Points on a hilly landscape, in no order, each with its height.
A ball rolls from a point to the lowest of its 2 nearest points, and stops where none of them is lower. Distance is the straight distance between rows; heights are no part of it.
Z832 h=272: [145 123  67 141  55 124 142  84 129 127 129  96 111 129 170  56 171 129
 136  69  99 130]
Z589 h=244: [140 116 125 132 134 118 144 142 111 146 129 134 141 126 116 122 151 162
 136 152 140 109]
Z969 h=303: [ 99 118 165 139  90  93 110 133  92 124 177 104 127  62  58  34 159 162
 118 128 105 133]
Z652 h=123: [119  88 133 109 114 131 156 187 115  80 133 153 158 153  94 116 152 158
 108 144 115 150]
Z971 h=577: [134 150 179 128 150  89  88 107 131 167 122 125 140  75  89 150 145 153
 114 176 151 111]
Z662 h=108: [139  91 124 129 181 124 159 166 170 100 103 166 147 173 142 166 106  88
 124 141 139 106]
Z583 h=232: [142 128  74 147  67  87 121  97 108 119 120 110 117 106 170  56 181 140
 129  77 126 114]
Z289 h=394: [104 120 206 128 173 113 112 155 154 131 127 151 160 120  57 157  92 136
 123 178 136 119]
Z802 h=453: [157 102  79 135 105 100 132  85 150 182  89 116 111 126 161  89 179  83
 146  91 112 114]
Z248 h=190: [137 127  87 147  74  84 102 104  89  99 139 119 112  68 176  39 175 147
 103  77 148 135]
Z564 h=484: [149 138 184 145 189 149  91 108 182 130 121 141 137 127 133 212 102 106
 112 206 111 106]
Z456 h=424: [152 134 111 134 120 134 133 128 118 132 115 110 129 147 155  87 122 145
 153 104 150 113]
Z995 h=862: [115  91 116 107 127 119 161 150 124 123 137 170 152 130  91 168 170 136
 116 165  91 129]
Z438 h=191: [121 101 146 129 109  94 143 140  98 117 130 144 151 118  81 119 173 169
 132 161 122 103]
Z254 h=230: [128 125 116 144  92  81  93 116  74  96 166 116 125  56 136  34 176 169
  93  99 155 127]
Z318 h=443: [103 120 102 115 142 171 155 156 139 113 132 125 119 163 143 158  72 118
 118 120 119 148]
Z870 h=128: [116  89 124 129  86 119 141 144  77  95 150 133 151 117  82  92 191 170
 127 156 104 115]
Z409 h=342: [153 114  97 159 126  89 101 134  77 132 131 128 138  82 129  58 179 154
 120 121 148  90]
Z338 h=643: [114 136 115 137 127 176 138 143 122 120 139 109 103 201 133 171  44  85
 151  81 166 182]
Z321 h=334: [139 112 159 108 163 128 135 154 150 132 112 163 149 152 114 177 136 137
 127 174 130 121]
Z842 h=318: [118 131  87 112  89 121 158 103 116 131 131 120 119 114 137 115 162 148
 123 117 119 125]
Z110 h=387: [160 133 109 143 121  92 113 116 105 146 109 116 134 111 158  71 144 147
 130 112 170  94]
Z937 h=359: [102 135 170 132 130 136 140 170 102 103 157 126 147 115  60  70 111 172
 133 136 129 140]
Z211 h=622: [108 115 113 112 122 186 166 125 161 129  97 105 100 199 152 142  89  71
 151  76 120 163]
Z306 h=805: [174 139 126 146 168  89  65  62 165 185 107 145 114  81 177 177 151  90
 113 144 127 100]
Z253 h=590: [112 161 119 111 123 151 133 101 146 156 116  95  94 149 151 164 101 113
 135 125 152 134]
Z268 h=605: [ 99 144 102 112 119 167 157 114 148 143 116  90  86 168 164 143  95 100
 149  92 127 146]
Z156 h=331: [109 147 163 122  96 116 131 146  91 117 165 109 126  78  75  56 126 178
 125 133 125 145]
Z59 h=458: [151 131 109 143 107 140 136 147 102 104 140 111 140 149 125  56 123 161
 148 107 136 118]
Z667 h=246: [119 116 158 151  74 126 131 144  73  50 178 108 146 105  83  31 150 189
 127 130 101 121]
Z288 h=54: [138  88 129 111 162 140 151 190 142  86 104 169 149 182 130 141 109 120
 115 121 139 134]
Z69 h=228: [128 136  83 144  64 148 147 121 103  66 161 114 141 138 149  72 142 175
 126 102  82 130]
Z404 h=828: [156 124 155 137 167 104 126  92 175 146 116 155 129 136 157 211 151  89
 134 186 108  88]
Z103 h=786: [137 133 104 130 151  93 106 102 113 171 137 137 121  66 135 139 156 138
 113 145 118 104]
Z233 h=241: [129 126  67 122 109 104 134  85 126 176 128 133 113 110 156 159 176  98
 115 128  85 116]
Z854 h=321: [129 118  71 131  67 162 163 102 142 115 111  99 127 158 159  87 146 132
 131  76  78 128]
Z270 h=785: [ 90 144 128 113 121  90 118 118 106 132 155 117 118  40 104 100 133 160
 110 120 122 117]
Z151 h=268: [107 115 127 146  97  77  93 131  79 115 169 124 125  41  89  46 173 159
 104 118 126 126]
Z680 h=840: [150 120 116 134 150  97 121  92 156 149 142 166 135 103 129 215 176  94
 124 195  86 101]
Z366 h=156: [110 102 176  98 154 126 137 186 133  85 115 147 161 166  91 173  82 122
 120 137 179 164]
Z551 h=410: [127 162 137 129  91 161 154 156  90  69 162 102 139 162 102 111  80 148
 156  80 166 167]
Z682 h=192: [139 108  54 132 108  73 114  88 103 157 136 157 133  82 125 155 193  93
 122 131 101 107]
Z562 h=367: [117 120  71 123  93 144 160  88 164 162 100  97 114 158 163  90 147  88
 140  73  65 140]
Z15 h=535: [144 172 166 132 168 138  92 104 147 157 116 121 137 130 132 188  99 134
 128 166 155 118]
Z491 h=589: [103 174 139 108 133 106  87  99 122 161 133 109  99  59 144 146 118 143
 102 128 157 142]
Z405 h=576: [118 167 132 111 130 124 124 104 123 161 120 109 104 110 143 148 110 144
 128 140 152 132]
Z483 h=277: [143 160  83 133  49 138 136 101 120  88 149  89 125 131 172  52 141 161
 135  75 113 139]
Z158 h=623: [129 121 166 148 135  71  91 132  86 154 139 134 156  81  76  70 167 167
 115 159 140  97]
Z419 h=110: [130  89 156  97 139 133 148 195 126  73 105 161 150 166 100 138 128 144
 112 137 151 155]
Z52 h=817: [169 140 149 153 172 109  94  66 191 164 107 132 122 118 184 199 145  76
 132 179 116  84]
Z928 h=158: [149  97 122 143 183 137 155 145 173 138  98 151 130 171 160 142 110  81
 142 132 119  90]
Z358 h=457: [106 138 135 115 164 178 133 154 131 123 134 127 103 148 125 189  64 108
 125 130 132 152]
Z482 h=435: [133 121 136 127  90 163 141 185 102  43 143 129 158 185 105 108  82 156
 134  79 173 171]
Z432 h=382: [137  92 107 111 106 139 165 147 145 105  99 149 138 181 143 134 157 126
 129 125 116 137]
Z342 h=641: [122  98 118 121 123 160 169 123 182 131  78 108 115 201 154 110 123  76
 161  87 104 149]
Z989 h=243: [154 107  85 141 106  81 122 112  86 146 153 161 147  93 101 131 201 126
 128 142 111 108]
Z436 h=413: [121 115 110 118  93 151 175 148 126  73 111 128 138 164 128 116 132 154
 132 106 128 138]
Z255 h=686: [120 131 141 133 170 164 123 122 180 142 108 140  99 156 179 191 100  62
 133 163  89 103]
Z234 h=284: [126 103  65 114 102 122 165 119 131 137 127 136 128 126 145 136 163 116
 123 124  89 106]
Z291 h=249: [125 160 168 138 130 128 117 149  83 136 152 103 147 118  76  96  79 160
 146 119 186 139]
Z247 h=368: [136 114 192 121 167 107 118 136 149 133 121 172 159 123  80 170 133 133
 117 187 123  96]
Z597 h=722: [126 135 110 129 151 154 131  94 172 189 100 112  92 147 184 142 124  62
 139 113  87 119]
Z463 h=762: [115 156  79 123 121 103 104 109 119 154 137 117  93  63 184  80 137 133
  99  78 138 148]
Z386 h=555: [142 152 162 125 159 156 107 129 154 154 101 138 128 172 143 189  96 119
 138 156 158 140]
Z732 h=216: [132 155 160 128 135 147 123 154 100 122 139 121 142 145  88 142  75 147
 149 115 185 154]
Z232 h=425: [163 105  87 144 106  89 124  99 118 164 100 131 127 123 157  94 178 114
 147 108 142  98]
Z529 h=381: [129 149 118 121  69 168 160 136 115  67 137  98 132 164 128  97 119 158
 148  92 139 155]
Z864 h=56: [118  96 105 123  81 144 162 147 103  83 146 141 154 135 103 114 172 167
 120 144  84 138]
Z697 h=423: [101 119 120 111 132 173 153 178 124  73 146 133 131 148 113 137  75 137
 122 103 133 162]
Z349 h=184: [110 126 164 119 153 146 126 160 119 110 120 130 140 176  90 170  63 126
 137 129 190 158]
Z115 h=776: [112 135  99 131 129  71  94 102 108 155 152 144 115  31 121 118 166 138
  90 127 117 122]
Z207 h=414: [113 127 203 121 180 136 117 150 156 107 120 141 147 145  77 196  72 116
 122 166 159 126]
Z314 h=801: [ 84 137 144 105 144 151 149 152 134 120 150 121 130 113  90 148  97 158
 118 141 114 143]
Z578 h=267: [145 136 128 136 152 108 117 103 155 159  84 125 125 148 151 136 118 105
 155 126 163  96]
Z758 h=405: [ 96 110 152 109 138 156 145 198 109  61 135 140 149 150  70 134  75 146
 112 111 138 180]
Z542 h=384: [ 92 118 180 118 134 141 136 187 107  91 145 134 158 141  46 103  88 157
 133 130 143 163]
Z125 h=619: [123 160 101 125  93 173 150 115 142 135 123  78 100 166 153 109  86 108
 160  59 137 167]
Z90 h=336: [148 109 110 113 133 134 161 130 151 153 103 143 122 177 162 158 166 114
 130 144  99 136]
Z170 h=632: [124 163 115 136 115 170 140 133 108 127 147  92 103 163 141 136  62 127
 159  82 165 165]
Z906 h=754: [128 138  71 133 124 117 122 106 137 168 122 107 103 101 183  79 127 114
 124  80 121 123]
Z218 h=578: [147 136 144 106 143 170 141 142 143 142 107 140 124 196 143 156 106 118
 137 122 152 161]
Z638 h=685: [131 143 166 138 152 175 101 116 168 163  93 116 103 201 159 193  71  52
 161 126 149 143]
Z130 h=597: [137 125 178 147 142  69  74 120 117 174 134 154 149  70  64 126 163 157
 121 169 124 100]
Z600 h=302: [130 151 147 141  66 160 147 143  86  33 180  97 139 137 104  44 130 193
 137 112 118 146]
Z104 h=176: [123 118  99 150  54 121 145 122  96  60 153 114 130 103 119  73 167 180
 125 115  99 113]
Z408 h=292: [159 119 127 119 143 125 137 128 141 155 114 150 141 149 134 158 159 132
 132 149 122 115]
Z724 h=291: [150 102  67 158 108  81 102 118  73 130 152 150 146  71 119  88 190 135
 129 119 112  95]
Z712 h=668: [123 111 148 120 182 161 139 158 183 110 109 166 112 177 177 202  92  63
 118 149 109 132]
Z295 h=418: [107 131 222 129 156 111  97 132 142 160 127 133 154  93  38 120  94 154
 126 173 138 123]
Z946 h=557: [118 162 164 127 156 126 102 130 122 161 124 120 139 106 100 153 107 154
 132 154 159 123]
Z751 h=795: [153 141 123 142 156 101  86  92 149 177 124 136 120  84 156 165 145 126
 111 160 119  97]
Z594 h=345: [126 149  90 111  82  98 130  99  90 139 155 115 113  77 141  97 182 154
 103 109 123 136]
Z315 h=792: [ 89 136 143 109 138 115 132 135 120 144 149 115 121  73  85 121 124 165
 121 154 115 121]
Z688 h=281: [118 176 136 118 124 140 126 141  90 120 162  99 120 100 111  89  91 165
 141 108 166 146]
Z568 h=851: [127 112 121 126 137 103 130 113 121 154 147 164 140  96  95 177 175 126
 113 181  84 110]
Z208 h=344: [133 172 126 123  69 157 147 128  87  75 160  89 130 109 123  65 130 172
 136  98 139 151]
Z57 h=669: [142 135 187 139 177 173  95 127 188 130  90 140 113 193 171 228  74  48
 131 159 144 137]
Z23 h=640: [116 106 139 118 160 170 151 150 173 123  89 125 106 209 164 169  80  55
 146 102 139 148]
Z204 h=460: [130 143 181 139 205 159  97 143 171 121 122 155 144 154 138 218  64  96
 113 190 126 126]
Z519 h=370: [137 162 116 117  72 113 127 113  82 105 154  99 113  95 142  67 160 167
 119 107 140 146]
Z944 h=740: [132 131  88 127 150 143 129 116 146 173 113 118 107 134 172 122 122 111
 140 114 106 115]
Z401 h=242: [115 103 176 119 128 107 133 142 118 146 137 154 152 100  50 124 162 160
 131 175 105 128]
Z573 h=222: [155 111 121 143 166 124 133 105 189 171  86 126 114 158 169 129 121  79
 164 121 136  82]
Z596 h=704: [118 109 123 129 159 154 153 110 190 164 100 131  96 171 184 169 125  49
 138 139  81 114]
Z541 h=492: [148 145 124 155 118 120 126 134  80  99 146 106 145 109 131  38 132 178
 133  97 151 104]
Z236 h=655: [121 106 160 121 178 173 115 159 176 115 101 149 104 198 164 204  73  28
 128 128 135 159]
Z717 h=512: [160 153 168 138 178 131  84  89 160 161 121 138 137  97 130 191 128 133
 118 187 126 103]
Z377 h=438: [116 131 167 127 193 171 104 167 135 114 127 148 130 162 124 207  49  83
 124 147 144 149]
Z217 h=280: [123 127  82 129 137 102 122  75 155 192 104 135 100 103 178 162 166  70
 120 136  90  98]
Z810 h=769: [117 135  89 127 134  76  92  99 105 157 149 139 108  43 164  95 160 135
  78  96 135 145]

Call two points neighbours if one is among the 2 nearest of the other. Go from one point of each pair to the other, from neighbour to neighbour, staying as low as possible. Name the highest point that can't be avoided.
Z682 and Z104 -> Z519
Z408 and Z529 -> Z436
Z288 and Z864 -> Z652
Z104 and Z248 -> Z483

For each start below, name the point where the ball stops.
Z314 -> Z248
Z218 -> Z248
Z130 -> Z377
